Each row is a point on a landscape with many valleys, with its height.
A ball rolls from a point to the lowest of its 2 nearest points, and stops where none of them is lower. Distance is the straight distance between rows; heights are no part of it.
refi (h 134): [ -8 -11 -11   0  -7   6 -27  -2   9 -13  -7   0  15 -17 -27 -29 -15  -4
  -1  13  21  16  -4  17]
mev (h 237): [ -9  14  15  -6 -11  15 -35   9   5  -4 -17 -37   6  -1 -26  -5   4  15
   5  -9 -36  23 -15  -1]
Nufos (h 608): [ 15   9   8   8 -12  -3  -1  23  43 -18  -9 -30  -6 -14  -4  -2   3   1
  16 -18  -2 -11  14  -4]
Zol (h 478): [ 12   4  10 -18 -13   9 -11  -8 -11  10  25  -3  17 -23  57 -20  10 -14
 -24  15 -23  10  -6 -28]
zizu (h 355): [ -9  13  23  -6 -11   0  -8  16  15   2   9 -36  23 -20   1 -19  19   6
  22   0 -22   9   4 -18]
Befu (h 597): [ 28   9 -22  23  17 -10  39   5  -4  12  17   9 -17  14  30  30   8   8
 -12  -7   0   2  27  -9]
Vel (h 215): [ -6  18 -21 -25   0  -4   8 -22  -1  -9  33  35 -15  -3   0  14 -30 -11
  -2  71 -26   5 -25 -12]
Tun (h 342): [-21   0  11 -19   8  25  13 -30  -4 -21  -7  10  10 -11 -32  10 -15 -19
   5  41  18   2 -39 -11]
nibek (h 224): [-11 -10   1   9  11  20  27 -12 -19 -11 -22   6   3  10 -16  36  15 -12
  20   2   5 -15 -30  -6]
luteb (h 229): [ 25  -9  -1  -2  -8  25  -9   5   9 -15 -33 -22   1 -28  22  33  18  10
  -2 -35  -2 -19  17  21]
Fasug (h 182): [  1 -10 -19  14  15  20  24 -12 -30  -2 -22   9  10  13  -2  30   7   1
  30  10  -7 -21 -25  13]
kobu (h 305): [ -4  22  27  -4  -5   5 -18  27  15   6   0 -44   6 -11 -10 -15  17  13
  13  -7 -43  17   3 -20]
muve (h 414): [ -4  17  -5  -3   6 -27  20  -9 -14  27  30  21   8   5  35  -1   9 -13
 -12  32  -5  -2   1 -28]
rur (h 244): [ 27 -11 -29  29  20  -6  27   9   8   4  23   5  -9  30  -8  -4 -21  11
  37   4   0  -5   7  14]
dun (h 216): [-14  -8   7 -11 -12  -5 -42  -2 -25  -4 -37 -12   3   9  -7  -8   0   8
   5 -35  -3 -18  -8  23]
noz (h 176): [ -8  -1  10 -10 -23  -9 -35  15   3  -2 -28 -16 -11  23 -16 -10  -4  10
   7 -38  -8 -15   2  14]
tebu (h 333): [  2 -24 -17  -8   1  24  26 -19 -22  -2  14  26 -33  24 -39  -9 -30 -16
   9  27   7  36   4  39]
vebap (h 206): [ 32  10 -31  36  22 -14  22   1  -4  23  21  -5  -3  29   6   1 -10  19
  23   8  10  -6  24   5]
kabi (h 304): [  7 -15 -34   6  18  12  23  -7  -7  -8  15  25 -14  22 -31   2 -26 -11
   9  32   1  25  -2  26]
Geso (h 225): [  7  20   3  15   1 -28  11  11  11  24   7  -8 -20  13  18   7  13   9
   6 -20  29 -24  43 -16]
Goleb (h 179): [ -8   8  21 -10  -7  28 -23   0  14 -21 -16 -37  20 -14 -22   8   1   0
   5 -13 -33  16 -24  -4]
Doro (h 257): [  1  -4  -1  -8   3  12 -17 -13 -38  16 -32  10  10   1  25  17  25  23
   4 -19  14 -40   1  37]
difun (h 375): [ -9   9   0 -17  -7 -18   5  -9 -16  23  13  24  17   5  43  -5   9  -5
 -30   1   1  -2   3 -16]
moz (h 611): [ 23  -4  -9  13  18   7  48  10   8  16  18   7 -18  16  29  38  21  11
   8  -9  -7 -12  34 -14]
Sive (h 548): [ 22   6  -8  12   1  -2   3   0   3   0   9   2  17 -27  33  -4   4  -6
 -18   6   4   8  19 -16]
nivu (h 57): [  4   3   9 -18 -19  23 -19  -6 -10  -8  -1 -19  22 -24  18   4  19   3
 -12 -16 -25  23 -11 -13]
ser (h 456): [-22 -12  -3  11  -2 -20  27  10   7  13   5  15 -21  31 -21   9   4   3
  12 -12   6  -8  -4 -14]
nilu (h 300): [-34 -21  13  -3  -3  -4  -9   0  -2   5  -5  17   0  11 -46 -22  -9  -7
  19  10  14 -12 -14  17]
fasa (h 231): [ -1   9  13 -15 -24 -15 -20  21  27  -3 -18 -25 -25  23   0  -4   6   8
  -8 -45  -7  -7  12   2]
Fafu (h 202): [-15  -6 -13   9   5  11   4  -4  10  -7 -11   2  28 -22 -20 -11  -4  -3
  29  34  14 -14 -18   7]
Taza (h 540): [-23  -6 -19  -2   4 -21  -1  -9  -7  14   4  30  -2  23 -20 -11 -11  -1
 -15  15  16  13 -10  -1]
kom (h 273): [  2  21 -12 -12   2   0  11 -24  -3   2  19  35   3 -15  18  17 -10 -14
  -8  50 -22   1 -34 -24]
geku (h 324): [-24   6  34 -19  -5  20  13  -9   8  -8   1 -12  27 -22  16  22  24  -9
   2  -9 -14  -5 -29 -17]
Nuda (h 379): [-33  -5  27  -8 -11 -17  -6  19  32  -9  11  -9   0   3 -38 -31 -13  -2
   2   0   7  16   0  -2]
Nek (h 453): [-10  11  14  16  10 -34  23   3  -6  22  29  17  -8  17  28  -6  10 -17
 -25  10   0   7  12 -40]
godi (h 533): [-13  10  27  16   5 -19  18  19  26  -8  24  -6  -3 -10   7  -8   9 -13
 -11  -5   3   7   8 -32]
veba (h 413): [ -3   3 -12   7  17 -13  40  -4  -5  25  14   7   5  40  16   9  13  13
  41   5 -11 -18   5  -1]
getu (h 356): [  7 -17   0   6  -4   7 -29  -2   1 -26 -31  -7  -7  -7 -26   7 -16  -9
 -18 -23  13   8  -8  13]
vapa (h 188): [  8  -7   7 -16 -10  21 -21  -3  -8  -6 -28 -13   8 -16  21  18  25  18
   3 -30 -13 -14  15  21]
Tuk (h 475): [-22  14  32 -17  -5  -8 -16   8  12  -8  27 -22  -2   3  -3 -23   0   7
 -27 -21 -27  31 -20 -22]
Fivof (h 316): [ 17 -11 -13  23   2  10 -13  10   7 -20 -34  -8 -12 -20 -20  17  -8  -3
   1 -17  19 -12  -6  19]
Mis (h 506): [-15  12  30 -19 -13  -8 -15   9   7  -1   8 -25  -3   8   6   0  13   9
 -21 -35 -33  24  -4 -17]
lokud (h 435): [ -2   8  17 -22 -11  -6  -8  -7  -7  -1  25   6  -4  -7  44 -26   1 -12
 -37   5 -13  21 -17 -34]
Zilu (h 430): [ 31   6  -9  -4  -7  -3  -6  11   4   5  -5  -7 -10 -13  36  12  14  18
 -26 -32  12  -7  50   4]
zuri (h 133): [  0 -18 -16  11   4  13 -24  -6 -10 -11 -24   0  16 -19 -23 -17 -16  -2
  16  20  24 -13 -15  28]
loga (h 281): [ -6   7 -20  -9  11 -13  26  -1   6  -3  45  31 -15  11  -7  -2 -21 -11
  -2  59  -5  19  -8 -12]
Faf (h 313): [ 17   5  -5   7 -10  -4 -26  13  12 -15   8 -24  -4 -18   5 -15   1   7
 -15 -17 -11  33  19 -18]
duka (h 341): [-10   9   0  -5  -6 -25  11  -4 -15  28  -1  18   9  14  36  -1  15  10
 -16  -9  12 -14  21  -7]
Guba (h 376): [ -9 -24 -10   3  -2   3 -10  -6 -13   4 -12  29 -33   4 -45 -19 -21  -4
 -17   4  32  15   8  39]
leru (h 354): [ -9 -25   0  -8  -6  18  12 -13 -28  12  -3  31 -39  14 -48 -18 -22 -18
   1  27  16  23   6  49]
nam (h 279): [ -8   0   6   0 -10   8  -8  -1  16 -10  -8 -17  32 -27  -2 -10   9  -1
  23  10  -3  -2 -12  -4]
Vimas (h 277): [-19  -1  25   3   3  13  26  -1   5  -7 -15   2   9  -6   2  32  25  -2
   7 -12  -3 -18 -17  -8]
Kanab (h 248): [-16 -14  15  -9  -3   0 -29   0 -32  -3 -34  -1   3   8 -30  -9  -8  -5
  19 -17  12 -31 -18  21]
Pamus (h 82): [  1 -12 -18   3  12  18 -19 -17 -34   3 -31  11  24  -8 -15  -8 -11  -3
  24  24  17 -27 -27  28]
vara (h 156): [  5   4  16 -16  -2  27 -14   0  -3 -10  15 -29   6 -33  10  -6  11   1
 -20   4 -38  33 -27 -22]
bebu (h 226): [ -4  -8   5 -19 -11  19 -20 -21 -32   0 -30  -3  24 -12  26  14  22  13
  -2 -22  -1 -21   3  21]
Zonu (h 366): [-11   5  23 -15  -2  26  11 -12  10 -19   7  -4  23 -34  13  16   7 -17
 -13   6 -10   5 -42 -25]
Komit (h 276): [ 22 -26 -35  23  21   3  17   5   0  -4  18  13 -22  27 -27  -2 -35   3
  13  11   8  16  13  28]
kofe (h 325): [ -4   2 -17  -7  17 -19  33  -6   9   3  43  26   0  30   1  -3 -14 -10
  14  42 -22  15  -8 -19]
fep (h 431): [-27   8  30 -11  -3 -11 -11  14  27 -11  28 -14   2   8 -22 -31  -9  -2
 -16 -10  -5  27  -5 -15]
Ved (h 400): [ 11 -11   8   8  -8   8 -22  14  36 -31 -19 -20 -24  -6 -37   3 -25  -6
 -17 -25  -1  17   0  14]
kivi (h 512): [ 30   1  -1  -9  -5  13  -4   0  -6   4  21  -9  24 -42  57  -7  10 -18
 -19  10 -13   4  16 -22]
givat (h 282): [  2   0 -10   6   6  -9 -10   1 -24  23 -24  11  -1  17  17   3  12  26
   1 -15  18 -40   3  30]
fuziv (h 326): [ -6  14   8 -12  -1  16  12 -19   3 -11  13  19  12 -32  20  15  -3 -23
  -4  36 -10  -5 -43 -30]
daved (h 381): [ 31   7  -1  -3  -9   4 -21  14   1   3   2 -30  -5 -20  27  -2  13  10
 -12 -28 -13  23  44 -11]
mebo (h 578): [ 29   8 -20  28  15  -4  28   3   0   4  15  15  -3 -15  27  21   6  -9
 -26  10  -4   9  11 -16]
suvo (h 488): [-14   3  25   8   3 -18  33  13   6  12  25   7 -10   4  29   9  19 -11
 -22  -7  -4  -1   8 -35]
tidis (h 362): [ 20   8 -34 -11  21 -24  26 -19   4   0  46  15   9  32  10   0 -20  -4
  18  38 -29  12   0   4]
Vas (h 390): [ -4 -22   8   0  -1   6 -20  -6 -15 -20 -28   9 -23  -2 -41  -5 -22 -14
 -16  -2  22  13  -5  25]
Fizo (h 580): [ 11   8 -28   7   3 -18 -13 -10  -3   6   0  14  15  -9  17 -16 -12   4
 -18  13  18   5  10   2]
moton (h 449): [-19  -4  30  -5  -6  18 -14   4  29 -32  -7 -13 -14  -4 -55  -8 -23 -13
 -16  -9   4  23 -10  17]
Sikom (h 634): [ 23   7   2   5 -14   7 -13  18  23  -5 -18 -36   7 -21  14  -1  14  11
  28 -14  -4 -21  32   6]
Selal (h 483): [-18   8   8  -9  -3 -19  -5  -3   1  -5  23  24 -10   4  17 -15 -11  -9
 -43   8   7  25 -13 -23]
nodi (h 301): [  8  20   9  -3 -14 -28  -7  19  29   6  -5 -19 -23  13  17  -6  10   0
  -4 -36  11  -7  35 -11]
niv (h 274): [ 30  -6 -21  22   7  14   4  10   5  -3 -25  -6 -13 -20  12  30   7  14
  -4 -20  15 -26   8  21]
Muba (h 275): [-14 -26   9   6   4  -2 -19  -1 -28   7 -20  23 -19  11 -48 -17 -14  -5
  20   1  21 -22 -14  28]
ged (h 278): [-14  -7  12   0  12  20  13 -15  -8 -21 -23  -1   6  -2 -31  23  -1 -21
   8  14  10  -4 -34 -11]
Resuf (h 674): [ 29   9   9   0   2  16  -4   0   4  19   4 -18  18 -26  35   4  14  13
  14  -8  14 -26  60   3]
teba (h 436): [-13  -2  -2   8   4 -13  31  13   2  20   0   9 -11  26  -8   7  11  11
  33  -3   6 -25   5  -5]
bilo (h 307): [-11   6 -12  -1   0 -26   3  -1 -23  32 -13  18  -5  34  19   4   8  21
  -6 -20  17 -25  10   9]
sofan (h 517): [-30  -2   2  -4   0 -10  -1  -4   5  -7  10  23  -5   6 -13  -9  -9 -10
 -24  11  17  20 -15  -9]
zade (h 558): [ -1  -6 -28  11   0 -21 -14  -3 -11  14  -5  24  -5  17  -7 -15 -16  10
 -23   2  26   0   7  15]
vodi (h 132): [ 10 -13 -26   2  28  23   3 -25 -44  -3 -26  13   9  14 -20  10 -13  -6
  32  32   3 -18 -33  21]
sezi (h 393): [ 11   1 -20  -2  17 -21  36 -15  -6  11  30  14  14  46  16  10  -3   7
  25   4 -26   1  -1   7]
Nok (h 131): [  8   2   5 -16 -19  32 -26   0 -14  -8 -24 -23   9 -21   9  18  23  10
  -7 -26 -28  15   1   0]
Gup (h 217): [ -4  -2  -4   0 -12   0 -29   7  14 -20   2 -15   9 -14 -17 -20 -12   4
 -10   1   1  29  -1   3]
Ret (h 656): [ 31   9 -10  14   2   6 -11   8   3  14 -14 -21  21 -24  30  -5   8  22
  19  -5  18 -28  31  20]
rereb (h 155): [ 26  20 -13  32  14 -21  16  -3   2  29  15  -6 -13  21  15   0   4  10
  22  -1  26 -24  42   0]
zekor (h 328): [-30 -17  16  -1  -7 -20  -5  10  23   7  -1   9 -12  14 -46 -22 -10  -4
   9  -3  17 -11  -2   9]
nule (h 579): [  1   5   8  17  -3 -15  13  20  36 -16  -2 -10  -5 -10 -11   4   4  -4
   3 -13  10  -6   8 -17]

Where does a ball stop that starts at each point below?
Zilu => Pamus
tebu => rereb
Resuf => vapa
Tuk => noz
Zonu => Pamus
zizu => Pamus
Befu => lokud
moton => noz
ser => noz
zade => lokud
suvo => vapa
Ved => vapa
Vas => vapa
Fizo => lokud
